The views of a scene show one set of named points, each view turned or mirrored, shifted and resized as a whole, with a little noise and some points left out.

Scene 1
View 1
vap: [  0   5   8  -4  11   4 -10  -3  10   3 -12  13  -1   7  16   2   0  -9
   4  -6 -10  -2   8  -5   8  11  -1   3  -2   0   2   7  13]
Fepen: [ -1   2  16   0  15   8  -7  -7  20  -2 -15  18  -8   6  18   9  -2 -12
   0 -21 -18  -9   8 -11  18  13  -1  -2   0  -4   2   7  10]
pirov: [  8  14  -8 -10   8  -4 -15   2   0  -2  -2  -6   1  13  13  -2  12  -1
   7  13  -1   9  12   3 -11  12   7  20   1  11  -4   6  18]
pebi: [ 16  17   2 -12  16  -7 -26   5  16 -10   3   1  -1  16  15   3  16  -5
   7  11 -12   8  13  -2  -8  22  16  15   5   8  -3   5  30]
gapak: [ -9   1   0   0   5   9   3  -7  -4   6 -19   4  -5   5  15   2  -3  -6
   1 -13  -3  -4   7  -3  10   2 -10   8  -4   2   0   8  -2]
Ludig: [ -6   3   3  -2   6   7  -3  -3  -1   9 -18  10   0   5  16  -2  -3  -8
   4  -5  -3  -1   7  -3   9   4  -8   5  -4   0   3   8   5]
gisaz: [ -7   0   8  -2   8   7  -6  -3   5  13 -20  21   3   2  17  -3  -9 -11
   5  -6  -6  -3   5  -6  15   6  -9  -4  -6  -5   7   9   8]
tikup: [  2  11 -14 -10   2  -2 -10   3 -14   6  -7  -9   4  11  12  -8   7   0
   8  17   7  10  10   7 -12   4  -1  21  -2  11  -3   7  11]
Futuz: [  1   7   1  -4  10   4  -7  -3   5  -1 -10   4  -4   9  15   3   4  -6
   3  -6  -7   0  10  -3   4   9   0  10   0   4  -2   7  10]
tusup: [  0   7  -4  -6   7   2  -8  -1  -3   3 -10   0  -1   9  14  -1   4  -4
   5   4  -2   3   9   0  -1   7  -1  14  -2   6  -2   7  10]
lorov: [ -6   6 -14  -8  -3   2  -5   4 -22  18 -15  -2  10   7  13 -15  -2  -1
  10  19  13   9   7   7  -8  -2 -10  14  -7   8   2   9   5]
zuvon: [-12   3 -18  -2  -2   8  12  -7 -26   5 -16 -18  -6   8  11  -2   3   2
   0  -5  10   1   8   5  -6  -7 -13  26  -5  14  -9   6 -11]
reteg: [  1   6   6  -3  12   5  -8  -4  11  -1 -12   9  -5   8  16   5   2  -9
   3 -10 -11  -3   9  -6   8  11   1   6   0   1   0   7  11]
medof: [  3   8   5  -5  12   2 -11  -2  10  -2  -9   7  -4   9  16   5   5  -7
   3  -5 -10   0  10  -5   4  12   3   8   1   2  -1   6  14]
nudaf: [  8  17 -22 -17  -1 -10 -21  12 -20  12  -1 -10  16  15  11 -18  11   3
  15  41  15  22  10  13 -26   6   4  24  -3  14  -1   8  21]
kuvi: [  4  12 -14  -9   5  -2  -9   1 -10  -3  -3 -15  -2  13  11  -2  12   2
   5  11   4   8  11   5 -14   7   3  26   0  14  -7   6  10]
fini: [ -4   5  -3  -3   6   5  -2  -4  -4   2 -13  -2  -5   8  14   1   3  -4
   2  -6  -1   0   8  -1   2   4  -5  13  -2   6  -3   7   3]
Vel: [-14  -1  -4  -1   1  10   7  -6 -14  13 -21   3  -1   3  14  -4  -6  -5
   3  -7   4  -2   6  -1   7  -3 -15   8  -7   3   0   8  -6]
tedit: [ -6   2   3  -3   6   7  -4  -3  -1  13 -18  13   2   4  16  -4  -6  -8
   5  -3  -2  -1   6  -3   9   4  -9   2  -6  -1   4   8   6]
denun: [  0   4  14   0  18   7  -5  -9  21 -10 -11  10 -15   8  17  15   4 -11
  -3 -27 -20 -10  10 -12  16  14   3   4   2  -1  -3   5  10]
View 2
Fepen: [ -4   7  11   6   9  17  11 -15  14   0   3  18  12  22   6  -3  -4  -6
   6  -7 -17 -13  17   7 -12   0  -4   9  10 -15 -10  -4 -10]
zuvon: [  6  -3 -13   4  -5 -31  -5  15  -3   5   4   3 -10   7  15  -7  -6  -7
  -5   2   4   4 -12  -3 -26 -18  -9 -19 -28  17  -2   7  20]
fini: [  1   1  -2   2   1  -9   5  -3   2   7   2   8   0  12   7  -2  -6  -8
  -5   2  -5  -4   2   0 -15  -6  -6  -8 -10   4  -3   3   6]
gisaz: [ -8   4   9   8  10  17   3  -9  10   5   7  12   7  15  14  -4 -11  -7
   8   5 -11   3  10   5  -5  -7   1   2  -2  -8   0   5   0]
medof: [ -1   4   5  -1   2   1  13 -16   3   9   0  12   5  15  -1   1  -7 -10
  -7   3 -11 -12  11   0  -8   3  -5  -2   2  -4  -4   0  -4]
pebi: [  0   4   4 -14  -4  -8  27 -33  -8  20  -7   9   1  11 -22  11 -10 -16
 -28  12 -10 -23  16  -9   0  19  -6  -9   7   0   0  -1  -8]
Vel: [ -2   0  -1   9   6  -2  -6   6   6   3   8   6  -1  11  22  -8  -9  -6
   8   4  -4   9  -2   3 -14 -17  -3  -8 -18   5   2   9  13]
vap: [ -4   3   6   1   5   6  10 -14   5   9   2  11   4  14   4   0  -8  -9
  -3   5 -11  -6  11   1  -7   0  -3  -1   0  -4  -2   2  -2]
denun: [  0   7   9   5   5   7  14 -13  14  -2   1  20  12  24   2  -3   1  -6
   1 -15 -18 -20  16   7 -20   1  -8   7  11 -13 -17 -10 -11]
pirov: [  2   1  -2 -10  -5 -17  17 -18 -11  19  -4   5  -5   7 -11   6 -11 -15
 -24  14  -4 -11   6 -10  -6   7  -6 -15  -6   9   3   4   3]
nudaf: [ -1  -5  -9 -16  -7 -26  12 -19 -24  32  -3  -7 -15  -6 -11  11 -22 -20
 -32  39   8   6   0 -18   9   6  -1 -29 -23  23  21  18  16]
tikup: [  1  -2  -6  -7  -4 -21   8 -10 -12  20   0   1  -9   2  -1   4 -14 -15
 -19  19   2   0   0 -11  -5  -1  -4 -20 -18  14   8  10  11]
Futuz: [  0   3   2   0   1  -4  11 -11   2   8   0  11   2  13   2  -1  -7 -10
  -8   2  -8  -9   8   0 -12   0  -5  -5  -2  -1  -4   1  -1]
reteg: [ -2   3   7   2   4   5  11 -14   7   6   2  13   6  16   2  -2  -6  -9
  -3   0 -12 -10  12   3 -10   0  -4   0   2  -6  -6  -1  -4]
tedit: [ -6   2   5   6   8   9   1  -7   6   8   6   8   2  12  14  -3 -11  -8
   5   9  -7   5   7   2  -5  -8   0  -3  -8  -3   4   8   4]
tusup: [ -2   2   0  -2   1  -4   9 -12  -1  12   1   8  -1  10   1   1 -11 -11
  -9  10  -6  -4   7  -4  -7  -1  -4  -9  -7   3   2   4   3]
View 3
tedit: [  8 -12   5   5  -5   6 -13  -7  -4 -11 -14   3  -2  16   0  -2   7  -3
   2   8  -1   2  -1  -4  -6   2  -1  -8  -6   9   6   5 -10]
reteg: [ -1   7  12   5  -2   8   1 -11  -8  -9 -23  19   1  18   0  -1   4  -3
  -7   9 -11  -7  -5  -5  -3  -5  -1  -9   2  25   9  -5  -7]
medof: [ -2   9  10   4  -2   7   6  -9  -7  -9 -21  20   3  11   3   1   1  -5
  -8   8 -13  -7  -7  -6  -3 -10  -1 -12  -1  24   5  -9  -9]
pirov: [  6  15  -4  -3   4  -1  21  -5   3 -12 -13  17   9 -11  15   4 -14 -14
  -7   4 -13   5 -19  -5   4 -24  -3 -24 -15  12  -9 -21  -6]
zuvon: [ 39  -4 -18 -12  15  -8   0 -11   8 -17 -35  -9 -19   9  12 -29  -5 -20
   2   7   4  31 -10   8   6   2 -14 -25 -22  14   0 -10  13]
vap: [ -3   2  12   6  -4   9  -2  -9  -7  -9 -16  16   3  15  -1   3   5  -2
  -5   8 -10  -8  -4  -7  -5  -6   0  -8   0  20   7  -2 -12]
Fepen: [-10   6  20  10  -5  13  -6 -14 -16  -5 -27  24   0  31  -8   0  12   3
  -8  11 -14 -16   0  -6  -7   3   1  -1  11  31  18   2 -10]
kuvi: [ 18  13 -10  -9   9  -4  21  -6   7 -15 -20  10   1 -10  17  -5 -15 -18
  -6   4 -10  15 -18  -1   6 -20  -6 -28 -20  13 -10 -22   2]
tikup: [ 19   2 -11  -8   4  -5  12  -3  10 -16  -9   3   3 -15  16  -2 -13 -17
  -1   2  -5  16 -17  -2   3 -19  -6 -26 -24   1 -12 -16  -4]
lorov: [ 26 -15 -14  -7   2  -4  -4  -1  11 -17  -3 -11  -2  -9  13  -5  -7 -15
   7   3   4  21 -11  -2  -1 -11  -5 -23 -27 -10 -10  -4  -6]
gisaz: [  1 -14  11   9  -9  10 -18  -8  -8 -10 -12   6   0  22  -5   1  12   1
   1   9  -4  -5   2  -6  -9   3   0  -3  -2  10  11  10 -15]
tusup: [  6   3   2   1   1   3   4  -7  -1 -12 -15  10   3   4   6  -1  -3  -9
  -4   6  -8   3  -9  -4  -2 -11  -2 -16 -10  13  -1  -8  -8]
Ludig: [  8  -8   4   4  -3   5 -10  -9  -4 -11 -18   5  -4  17   0  -5   7  -4
   1   8  -3   2  -2  -2  -5   1  -3 -10  -6  12   7   3  -8]
gapak: [ 16  -6   1   0   3   2 -10 -11  -3 -12 -27   1 -10  21   1 -14   5  -7
   0   9  -1   9  -3   1  -2   4  -6 -13  -6  17   9   1  -1]
denun: [ -9  18  19   9   0  12   2 -18 -18  -5 -38  28  -2  33  -6  -6   9   0
 -13  12 -17 -16  -2  -3  -4   1  -1  -4  14  43  18  -5  -5]
Futuz: [  3   8   6   2   1   4   4 -10  -6 -10 -22  15   1  12   4  -3  -1  -8
  -6   8 -11  -1  -7  -3  -1  -8  -3 -13  -4  21   5  -8  -5]
nudaf: [ 19   1 -19  -8   1  -8  22   5  18 -20  10   1  14 -38  26  11 -24 -21
   1  -2  -4  19 -24  -7   4 -36  -2 -34 -36 -17 -28 -22 -11]
View 4
pirov: [ 10   9  13  22   3   1  -7   1 -18   1 -16 -25  13   3   8   2  -5 -11
  -1   8  28   8  25 -11  -3 -17  -3   1 -10  10   1   9   8]
gisaz: [  6 -17   6 -11 -13  12  -1   4  -9 -18   2  -4   7   8  18 -22   0  -3
  11  -1  -5 -10   6  -6   5 -18  -3  14  13  -9  -8  12 -13]
Fepen: [  3 -11   8 -14 -12  12   3  -6 -14 -12   1  -5   5  10  27 -25   5  11
  14  -9  -1  -5  26  -5  -5 -27  -6  24   2  -6 -10  -8 -27]
lorov: [ 12  -6   4  18  -5   4  -6  19  -6  -4  -8 -19  14   0   4  -1  -9 -19
  -1  12  18 -13 -10 -11  13  -3   6  -9   2  -2  -1  34  21]
tikup: [ 11   5   8  25   0   1  -6  11 -12   2 -14 -24  15   0   4   4  -8 -15
  -2  11  27  -3   7 -11   6  -9   2  -6  -8   5   1  22  17]
vap: [  6  -7  10  -3  -8   9  -2  -2 -13 -12  -3 -10   9   7  18 -17   0  -1
   9  -2   5  -2  20  -7  -2 -22  -5  14   4  -2  -6   3 -12]
denun: [  2  -5   7  -9 -11   8   6  -8 -15  -2   1  -7   6  10  27 -24   7  21
  14 -12   7  -7  34  -4  -9 -29  -5  25 -10  -6 -11 -15 -30]
tedit: [  7 -13   5  -4 -11  10  -1   7  -8 -12   0  -8   9   6  16 -17  -1  -4
   8   0   3 -13   3  -7   6 -14   0   9   8  -7  -6  16  -6]
Futuz: [  6  -2   8   5  -7   6   0   1 -13  -3  -6 -15  10   6  17 -11   0   3
   7  -1  14  -5  20  -8  -2 -19  -2  11  -6  -1  -5   3  -8]
zuvon: [  7  -2  -7  19 -11  -2   8  24  -1  20  -2 -19  18   1  13  -2  -3   7
   2  -1  32 -33 -10  -9   9  -3  16  -7 -24 -10  -6  23  13]
fini: [  7  -4   3   8  -8   4   2   8  -9   3  -4 -14  12   4  16 -10   0   4
   6   0  18 -14  10  -9   2 -14   3   6 -10  -4  -5  10  -3]
gapak: [  5  -9   0   1 -13   6   4  12  -5   1   1 -10  12   5  18 -14   1   6
   8  -3  13 -22   2  -7   6 -12   6   7  -7 -10  -9  13  -6]
Ludig: [  6 -12   4  -2 -12   9   1   7  -8  -8   0  -9   9   6  17 -17   0  -1
   8  -1   6 -13   5  -7   5 -14   1   9   2  -7  -7  13  -7]
kuvi: [  9  10   8  28   1  -2  -3   8 -13   9 -14 -26  15   1   8   5  -6  -6
  -2   7  34  -3  17 -11   0 -12   3  -4 -17   6   1  13  13]
tusup: [  8  -2   9   9  -5   5  -3   4 -13  -5  -8 -17  11   4  13  -7  -3  -6
   4   3  15  -3  15  -8   0 -16  -2   7  -2   1  -3  11   0]
pebi: [  9  12  21  18   6   4  -9 -12 -25  -9 -19 -25   9   4  12   0  -4 -10
   2   7  24  24  44 -10 -11 -26 -12  11  -5  15   1  -4  -2]
reteg: [  6  -6   8  -2  -8   8   1  -2 -14  -7  -4 -11   8   7  20 -16   2   5
   9  -3   9  -4  22  -7  -3 -22  -4  16  -2  -2  -6   0 -15]
Vel: [  6 -14  -4   0 -15   6   4  17  -3   0   3  -9  13   5  16 -15  -1   2
   7  -2   9 -28 -10  -8  11  -8   8   3  -3 -13  -8  22  -1]
nudaf: [ 16  11  15  38   8   0 -14  11 -16  -5 -23 -33  16  -1  -5  16 -15 -35
 -10  23  33  12   6 -14   8  -5  -1 -16   0  15   8  34  34]
medof: [  6  -2  10   3  -5   6  -1  -3 -15  -6  -7 -14   9   7  17 -13   1   2
   8  -2  12   1  25  -7  -5 -22  -5  14  -4   1  -5   1 -11]
View 5
gapak: [ -1   9 -18  11 -13  -6 -13  -1   4  12 -11  -4  12   7  -2 -14  -3 -11
   0  -4   0   2 -19 -21 -22   0  10   0  -6   7  15  14   2]
tusup: [  8   3  -8   7 -13 -11 -11   0  -2  12  -7  -8  12   6   1 -11 -18  21
  -6 -17   3  -1  -3   7 -14  -9   9   8  -5   4  12  -1  15]
reteg: [ 11   6 -22   5  -6   3  -8  12  -7  27   6 -14   6  -2   1  -6 -16  16
 -10  -2   1  -2  -5 -10 -10  -7  19  -5  -4   6  16 -12   3]
fini: [  0   7 -11   8 -12 -13 -14   1   3  14 -10  -2  18   4  -1 -13 -13   3
  -3 -12  -5  -2  -9  -9 -22  -3   9   8  -8   7  11   6   6]
denun: [ 13  11 -36  -2   6  13  -5  28 -12  47  20 -18   8 -15   2  -2 -20  10
 -13  14 -12  -3  -2 -33 -12  -5  30 -13  -6   8  17 -22 -13]
lorov: [ -2  -1   9  19 -30 -27 -18 -24   9 -18 -33   4  11  24  -2 -21  -5   7
   4 -34  16   3 -16  23 -20  -6  -8  18  -5   3  12  27  30]
pirov: [  8  -2   1   1 -14 -24 -16   1  -1  11  -7  -3  22   3   3 -13 -32  43
  -8 -30  -8  -7  15  28 -16  -9   3  27  -8   3   4 -11  23]
gisaz: [ 12   4 -21  16 -14  12  -3  -1 -10  14  -2 -18 -11  10  -1  -7   2   0
  -6   3  26   4 -24 -12  -3 -11  20 -22   2   4  26   4   7]
medof: [ 12   3 -18   2  -6  -2  -9  12  -8  26   5 -12   8  -3   2  -6 -22  24
 -12  -8  -1  -3   2  -1  -9  -9  17   2  -5   5  13 -15   6]
tedit: [  8   4 -15  16 -16   1  -8  -4  -4   8  -8 -12  -2  11  -2 -11  -1   0
  -3  -5  19   4 -21  -7 -10  -8  13 -10  -2   5  21   9  10]
Fepen: [ 17   8 -33   5   1  18  -1  20 -13  38  17 -21  -2  -8   1  -1 -12   9
 -13  13   5   0 -11 -27  -4 -10  29 -21  -1   6  23 -17  -7]
Ludig: [  7   5 -16  14 -13  -1  -8  -1  -2  12  -6 -10   2  10  -2 -11  -3   0
  -4  -5  12   2 -19 -10 -12  -8  13  -7  -3   5  19   7   8]
vap: [ 14   3 -19   8  -8   5  -5   8 -10  22   4 -16   1   1   1  -4 -14  17
 -10  -3  10   0  -8  -5  -5 -11  18  -8  -1   5  19 -10   7]
kuvi: [  1   1   3   2 -17 -34 -20  -3   8   6 -16   5  32   4   1 -17 -30  29
  -3 -34 -18  -7  11  19 -26  -2  -3  36 -12   5   1   1  20]
zuvon: [-15  11  -3  10 -21 -35 -25 -11  21  -3 -31  14  36  12  -4 -25  -4 -23
  10 -24 -20  -1 -15 -16 -43   8  -6  28 -15   9   4  34   7]
Vel: [ -4   9 -13  17 -18  -9 -14 -10   7   2 -20  -1   8  14  -4 -17   6 -21
   4  -8   8   4 -29 -20 -23   0   6  -2  -5   6  17  26   6]
pebi: [ 19  -5  -5  -6  -5 -12 -10  15 -13  27  10 -13  16  -7   6  -3 -45  66
 -19 -24  -6  -9  27  33  -3 -15  14  19  -5   3   6 -35  20]
Futuz: [  9   4 -16   4  -8  -6 -11   8  -3  21   1  -9  13  -1   1  -9 -18  17
  -7 -10  -2  -1  -2  -4 -15  -7  13   4  -6   6  12  -6   8]
nudaf: [  4 -11  27  12 -33 -44 -20 -24   6 -23 -33   7  22  22   3 -21 -29  53
  -3 -59  11  -3  10  66 -15 -13 -16  43  -6   1   0   9  48]
tikup: [  0  -2   8   9 -23 -31 -19 -12   6  -6 -23   4  22  14   2 -17 -23  26
  -1 -37  -1  -3   2  27 -21  -6  -5  30  -8   4   6  10  27]

Which points are out of place in each view (at most two, in the order of its rows)? Write none if all are in place.
view 1: gapak, tusup
view 2: gisaz, vap
view 3: none
view 4: none
view 5: none
